Each row is a point on a tangle of strands that fork and nearly touch. The rows are in no order.
Two points are linked if the straight distance between their rows is under 54.6. Some points are linked to none.
petu: -22 17 -3 -18 -1 14 5 13 -1 8 25 13 1 18 1 2 7 9 8 -3 9 -23
lefo: 14 -23 -14 -4 -1 -10 1 -6 38 -7 -17 15 -1 -27 11 1 24 -7 6 -27 16 -8
zit: 21 2 2 -15 1 5 3 14 -1 4 23 -10 0 -21 9 -6 -3 5 -12 -4 20 -8
ver: -9 4 26 -22 15 -17 7 28 -16 -10 1 -16 33 -36 -17 -2 -8 16 1 -6 16 8
Daf: 12 -26 -22 12 1 17 -19 -24 31 1 -1 -3 -20 -16 10 11 -16 0 -9 9 10 -6
ditor: 14 -1 7 18 -10 -7 4 3 31 2 5 -2 8 -12 11 25 -3 -22 7 1 2 12
Bome: 25 -1 -12 10 -15 -11 -5 5 34 0 -6 -17 -7 13 3 29 4 -20 1 -8 13 11
dise: 1 0 -10 -1 0 -11 -4 12 -30 12 -19 -19 -8 17 -5 17 -10 -5 -2 -1 7 12
lokis: -17 3 36 -15 -7 3 22 4 13 2 -21 -4 -22 -3 -4 -17 0 31 2 25 2 3
midop: 32 10 -17 13 11 21 -31 -51 29 -20 14 24 -6 -8 -3 0 16 9 6 -11 -18 -18
fetif: -15 -20 -31 3 12 -10 -25 19 -8 0 -3 -8 -7 -11 14 0 -15 -4 -5 5 11 -7
gud: -19 0 10 13 18 -24 3 -11 26 -21 -26 10 11 -6 13 -6 6 2 5 7 6 -15
Nal: 14 -10 -10 -7 -4 5 -1 12 -35 13 -9 -33 -8 -1 -4 4 -23 7 -18 5 -2 19
rebag: -31 -15 31 -8 7 -8 15 2 2 -14 -9 24 12 -41 5 -30 -4 5 7 12 -1 -5
Geza: -2 -14 7 13 7 -7 9 8 18 0 -34 12 -24 -17 12 -19 10 8 7 13 -8 17
bokip: -1 8 9 0 -10 5 7 15 11 16 19 -3 17 -7 0 26 -25 -14 6 5 4 9
Gagid: 18 45 -10 12 4 13 -1 -25 4 -20 10 12 -19 9 -2 -15 27 4 10 -3 -7 -22
sesu: 13 -28 12 -10 -3 -1 2 21 0 -4 20 -13 3 -31 1 -15 9 5 -21 3 4 5
Feto: -20 -9 -9 -9 19 -11 -15 23 -10 2 -5 -14 -3 7 4 2 2 16 -12 10 16 -5
Sog: 20 3 2 1 -8 7 -1 18 18 6 25 -5 -6 7 8 7 13 8 -14 5 3 1
nuvus: 3 9 6 18 -3 8 11 -7 -23 7 -3 -2 -7 14 6 -18 -8 0 -1 25 -21 9
neza: -1 -28 3 14 8 -2 -4 -20 1 -11 18 31 24 -25 10 -32 -1 -20 -2 -7 -18 -8
Rakiz: -13 -37 6 2 7 2 9 -2 17 -14 5 30 8 -48 10 -27 -2 -6 2 2 -12 -7
kariz: 2 28 1 -3 -12 14 11 -12 -2 1 5 -21 -1 42 -14 13 13 7 -20 12 1 -5
kipad: 6 37 3 13 -2 4 11 -2 -9 -19 9 1 -16 23 3 -28 21 17 2 9 -8 -13
dumak: 3 2 -31 10 1 -15 -21 1 -6 -5 3 -13 -2 3 16 15 -25 -11 4 -1 13 -8
masi: -27 24 30 -17 11 -7 21 -14 -5 -6 5 3 38 5 -19 -12 -20 13 -3 6 8 -25
zagav: 4 30 -5 10 -3 9 16 18 -24 -3 12 -8 -8 29 3 -13 -3 5 -4 17 -12 1
vapal: -24 3 12 -35 7 16 9 2 -5 11 25 9 5 -1 -6 -13 -4 19 -5 3 19 -26
Dok: -19 0 24 -22 12 -9 9 19 -9 1 14 2 21 -14 -5 -15 5 15 -6 1 9 -10
devor: 15 21 -10 -22 -3 8 12 26 -22 17 8 -21 -10 12 -7 8 -3 7 -5 -19 13 -1
Sef: 31 23 -8 6 -7 20 -11 -17 15 -8 12 3 -27 19 -5 -5 38 2 3 -8 -5 -6
geku: 16 -13 -19 14 -2 -8 -18 -35 -11 -10 -6 2 -12 -9 10 -3 -6 -17 4 -11 -1 -8
rira: -10 1 4 11 7 -14 2 -28 11 -5 -21 -2 10 -12 5 6 -7 -15 1 4 9 -6
fad: -17 -5 -2 -12 2 -8 0 -7 -38 9 10 -2 32 11 -9 12 -35 -15 -7 -11 -2 -5
Gug: 30 26 -16 18 -4 17 -15 -46 28 -12 0 10 -15 -4 -1 12 3 -13 13 -11 0 -13
Purit: -34 -11 10 -19 8 5 10 14 -37 18 -15 2 5 -17 -13 -2 -25 7 4 5 -8 14
dul: 17 -19 -12 -10 0 -12 -8 -19 15 -5 -22 -8 -18 -8 -2 -1 20 -9 -5 -22 28 -11
Pog: 15 -15 -4 -2 -12 1 4 9 -37 9 -1 -17 -8 -30 1 -2 -32 -14 -3 -5 -5 24
sudi: -10 17 -10 24 8 -10 1 -21 -6 -20 0 22 10 16 11 -17 16 -16 13 -2 -15 -17
Bolil: 16 9 -13 -22 0 -16 5 13 -10 -3 -22 -25 -13 -25 -1 6 -19 -7 3 -24 35 -1
fogi: 5 -3 -3 -11 -18 11 0 11 -6 26 19 -6 0 6 -1 26 -9 -16 -2 -10 6 9
nuba: -19 -24 0 -6 5 2 -14 30 5 9 -13 -12 -7 -28 -2 15 -15 -1 -2 14 9 20
loz: 4 -11 -2 13 0 2 4 -2 -15 7 -4 -5 -13 -18 12 -9 -19 -10 0 16 -10 15
vesi: 1 27 -34 11 -5 -8 -9 -7 -11 -12 -4 -7 -6 23 6 18 -10 -26 7 -10 13 -14
lep: 26 13 1 -14 -13 -13 15 11 -18 8 -2 -16 4 -22 -3 15 -15 -17 7 -26 15 10
tum: 6 -23 32 -13 -7 -14 7 19 -24 7 16 -11 17 -13 -8 -8 10 1 -15 -1 -6 21
dod: -1 0 5 -13 -16 -2 2 12 11 12 6 1 -1 20 -4 27 21 -21 5 -23 12 1
lag: -2 7 6 -2 9 -7 -1 51 -12 5 -5 -23 -5 8 -3 -5 4 25 -3 9 -3 22
bipil: 9 -10 11 13 9 -19 5 -11 -14 -10 10 10 20 -24 10 -24 2 -8 -3 1 -7 -2
fesun: -12 -33 0 1 1 7 -10 -3 18 3 -7 18 -19 18 9 -21 31 20 -5 6 -20 -1
Kov: -11 9 22 2 -3 7 13 -6 17 2 11 9 3 4 -1 -4 -4 5 3 20 -1 -7
sobim: 2 3 -31 21 11 0 -23 -28 8 -19 2 28 -3 7 14 -9 21 -3 14 -15 -15 -19
lora: -21 25 8 15 1 -14 4 16 17 -21 1 -7 8 32 2 -5 6 15 -5 24 -5 -10
puv: 11 -26 -2 8 -4 32 -16 -46 36 7 7 15 -11 -10 -2 9 -5 4 -10 15 -6 -1
rerak: 33 -21 -10 13 -3 5 -27 -41 -3 -8 18 10 3 -3 8 -8 10 -7 -1 -14 -14 -3
Zurin: -17 -5 -5 -5 10 -1 -18 48 -14 9 -18 -20 -4 -12 -8 11 -19 20 3 11 3 26
keva: 22 -26 -22 18 -4 3 -4 -27 29 -8 -15 24 7 -7 8 -13 32 14 3 -13 -31 6
tomu: 29 -13 -29 9 -16 11 -20 -12 32 10 -4 -17 -30 23 2 24 -2 -16 -6 -6 15 8
Bog: -35 -32 22 -7 -4 4 -10 2 10 14 9 11 6 14 -4 3 -9 12 -10 26 -7 4
matiz: -17 -33 16 -13 -7 11 4 19 19 9 8 20 -3 -30 1 3 1 -1 0 3 -1 10
zas: 5 23 10 15 7 -12 8 -24 -25 -15 19 11 22 16 -1 -23 10 -12 9 -1 -11 -14
Goze: 4 -15 -16 -21 -9 -12 -11 14 -20 -15 -23 -33 -3 -29 -9 16 -35 -3 -11 -20 31 10
dutur: -27 36 16 0 1 -15 16 31 -18 -5 -7 4 25 11 -12 13 -10 -3 29 -7 -9 10
lumu: -2 -4 41 -12 -15 -6 18 22 -17 18 14 0 16 15 -14 -5 8 3 4 0 -17 24
liti: 5 -23 -38 12 18 -4 -30 -32 -1 -17 -7 14 -12 -3 15 -16 10 1 -2 -9 -4 -17
dibol: -2 40 8 1 -9 -6 32 15 -28 -3 8 1 24 20 -15 8 -9 -16 11 -12 -14 8
tiz: 2 -31 4 10 -1 29 -11 -33 6 10 12 6 -10 -3 1 -9 -6 9 -17 25 -12 8
toduk: 0 20 -6 -7 -15 12 9 -24 -3 8 -24 10 -23 15 -14 7 20 -18 13 -10 9 -6
zinom: -7 14 -1 -11 12 1 16 24 -43 6 21 -2 22 16 -1 -14 -21 12 -2 -1 -13 -1
Marug: 21 -12 2 22 1 -20 7 21 38 -2 -16 -1 4 2 14 -6 29 2 4 -3 -13 19
feg: -35 28 19 -21 4 -9 24 0 -14 -10 -6 -7 34 33 -24 13 -9 13 -5 0 2 -14
pafa: 10 0 -27 -4 -9 18 -18 12 21 9 9 -3 -26 38 -3 14 28 -4 -6 -9 16 -7
rifam: -6 8 -20 -11 6 7 -8 23 -11 11 9 -7 -15 19 7 -4 4 6 -4 0 12 -11
gedu: -29 0 -7 -1 10 -5 -5 4 -28 13 -22 -2 2 3 -3 15 -27 -6 6 10 -2 8
rukeb: 0 -9 16 -6 8 -21 5 23 -4 -9 -12 -17 12 -45 -8 2 -6 -4 0 -2 12 13
kilu: -13 -25 18 -10 -5 26 -4 -10 4 17 27 7 -1 9 -2 -9 -6 22 -18 32 -4 -4
revid: -14 28 -2 -10 24 -9 8 21 -31 -7 5 -13 40 9 -11 21 -33 9 8 -14 0 -2
rozi: -4 -41 6 -16 -5 7 -8 -16 -11 4 22 9 4 -10 -3 -11 14 -9 -18 -11 6 -9
Zudu: -6 20 -15 -6 9 -12 6 21 -46 0 5 -16 22 31 -7 11 -11 2 -5 -14 -9 0
vuro: -26 32 -1 -12 21 4 22 10 -18 -2 -12 -17 23 26 -19 24 -32 24 -3 -6 0 -4
kagu: 5 27 8 14 10 -1 3 -9 8 -21 15 -11 5 21 7 -17 8 22 -14 30 -3 -18
kib: 20 -20 -5 29 -1 -10 -1 -10 16 -6 -2 10 4 -1 20 -14 21 -4 1 -4 -24 14
das: 25 -9 1 2 -16 2 -2 -27 6 -1 13 -16 2 -13 1 15 -22 -10 -17 2 18 -1
boza: 26 28 10 -7 -12 -6 33 8 -32 8 -1 -18 14 5 -9 11 -11 -11 4 -23 -4 13
meke: 35 -9 -19 7 0 31 -41 -50 23 3 7 32 -14 -7 -9 10 10 5 7 -10 -34 2
Geb: 37 -16 3 6 -10 6 -16 -23 7 1 33 5 4 12 3 -2 34 -6 -11 -17 -13 -1
Nugu: 25 -16 -4 0 -18 -3 -6 1 11 13 17 6 -1 11 4 13 26 -24 -5 -26 0 10
Kalod: -21 0 11 16 5 7 10 -11 5 -1 -25 20 -26 -4 12 -29 4 16 13 23 -18 -1
Rezik: -15 -9 24 1 6 -21 8 -5 5 -4 -17 4 19 -32 -2 6 -5 -16 8 -1 7 8
suri: 5 2 -10 -14 -5 -1 -4 -14 -3 7 -19 -13 -19 18 -9 7 15 -9 -7 -10 22 -11
Vena: 0 17 10 -23 2 11 20 36 -29 15 21 -4 0 7 -2 -11 -2 15 0 -10 -2 1
gim: 5 5 15 -2 2 -24 13 -4 -33 -1 4 0 20 1 -1 -16 8 -15 2 -11 -5 -1
meva: -27 14 23 -10 4 -18 0 38 0 2 -1 10 29 -10 -9 17 1 -5 26 -8 8 14
sif: 13 20 -9 18 -1 15 2 8 41 -2 15 -2 -13 11 15 3 10 7 0 14 8 -8
pofi: -39 -4 33 -13 6 -9 15 4 -18 5 -13 12 19 -26 -13 -15 -19 8 11 11 -5 4
mipal: -10 12 16 9 8 -16 -3 36 9 -9 1 -4 5 7 7 -7 1 17 5 19 -8 8
riko: -25 0 13 -8 6 -15 1 14 8 -1 -3 20 19 -17 9 8 3 -16 18 -9 9 -6
beba: 35 -29 -31 12 -10 22 -22 -41 34 -2 -14 27 -4 -16 -2 6 22 11 5 -20 -32 4
vir: -20 18 18 3 -9 8 21 0 2 0 -24 5 -33 18 -2 -26 12 21 11 21 -13 -4
rukod: -3 -24 -10 -17 -7 3 -9 5 0 6 -19 -16 -18 -30 -7 12 -21 -10 -11 -4 24 6
bor: 31 17 -29 17 -18 24 -23 -35 26 -4 -2 -7 -29 22 -8 27 2 -15 3 -4 6 0
vul: -16 -20 -2 17 10 -16 -3 2 38 -8 -33 13 -4 -12 16 0 3 1 8 11 -6 5
lar: -32 -20 4 7 5 -5 -9 4 14 7 -14 12 2 2 8 8 -7 -2 1 20 -9 7
Zos: 16 27 -13 12 -9 10 -3 -16 -1 -9 -7 -15 -25 37 -12 -1 26 -4 -3 6 -2 -2
gozas: -16 31 0 -6 -12 27 20 -3 -1 10 -21 9 -36 20 -11 -5 11 4 15 8 2 -3
sev: 4 0 -24 12 5 14 -10 5 31 6 7 -9 -16 -1 11 11 -15 4 -4 17 16 -6

A fork is a point with three links. Follow the links from the first point to the second and name the forks in between, in order.
sudi / Zurin | kipad
Feto / sif | rifam > Rezik > vul
rifam / zagav | Rezik > kipad
kagu / vir | Rezik > vul
Daf / meva | vul > Rezik

A fork is a point with three links, a tip a point with one. Leave the first point through the second and follow the links. Name the first fork or tip that comes.
Rezik / riko | kipad
sobim / liti | Marug
lag / Zurin | Rezik
zit / Sog | vul
Bog / kilu | lumu
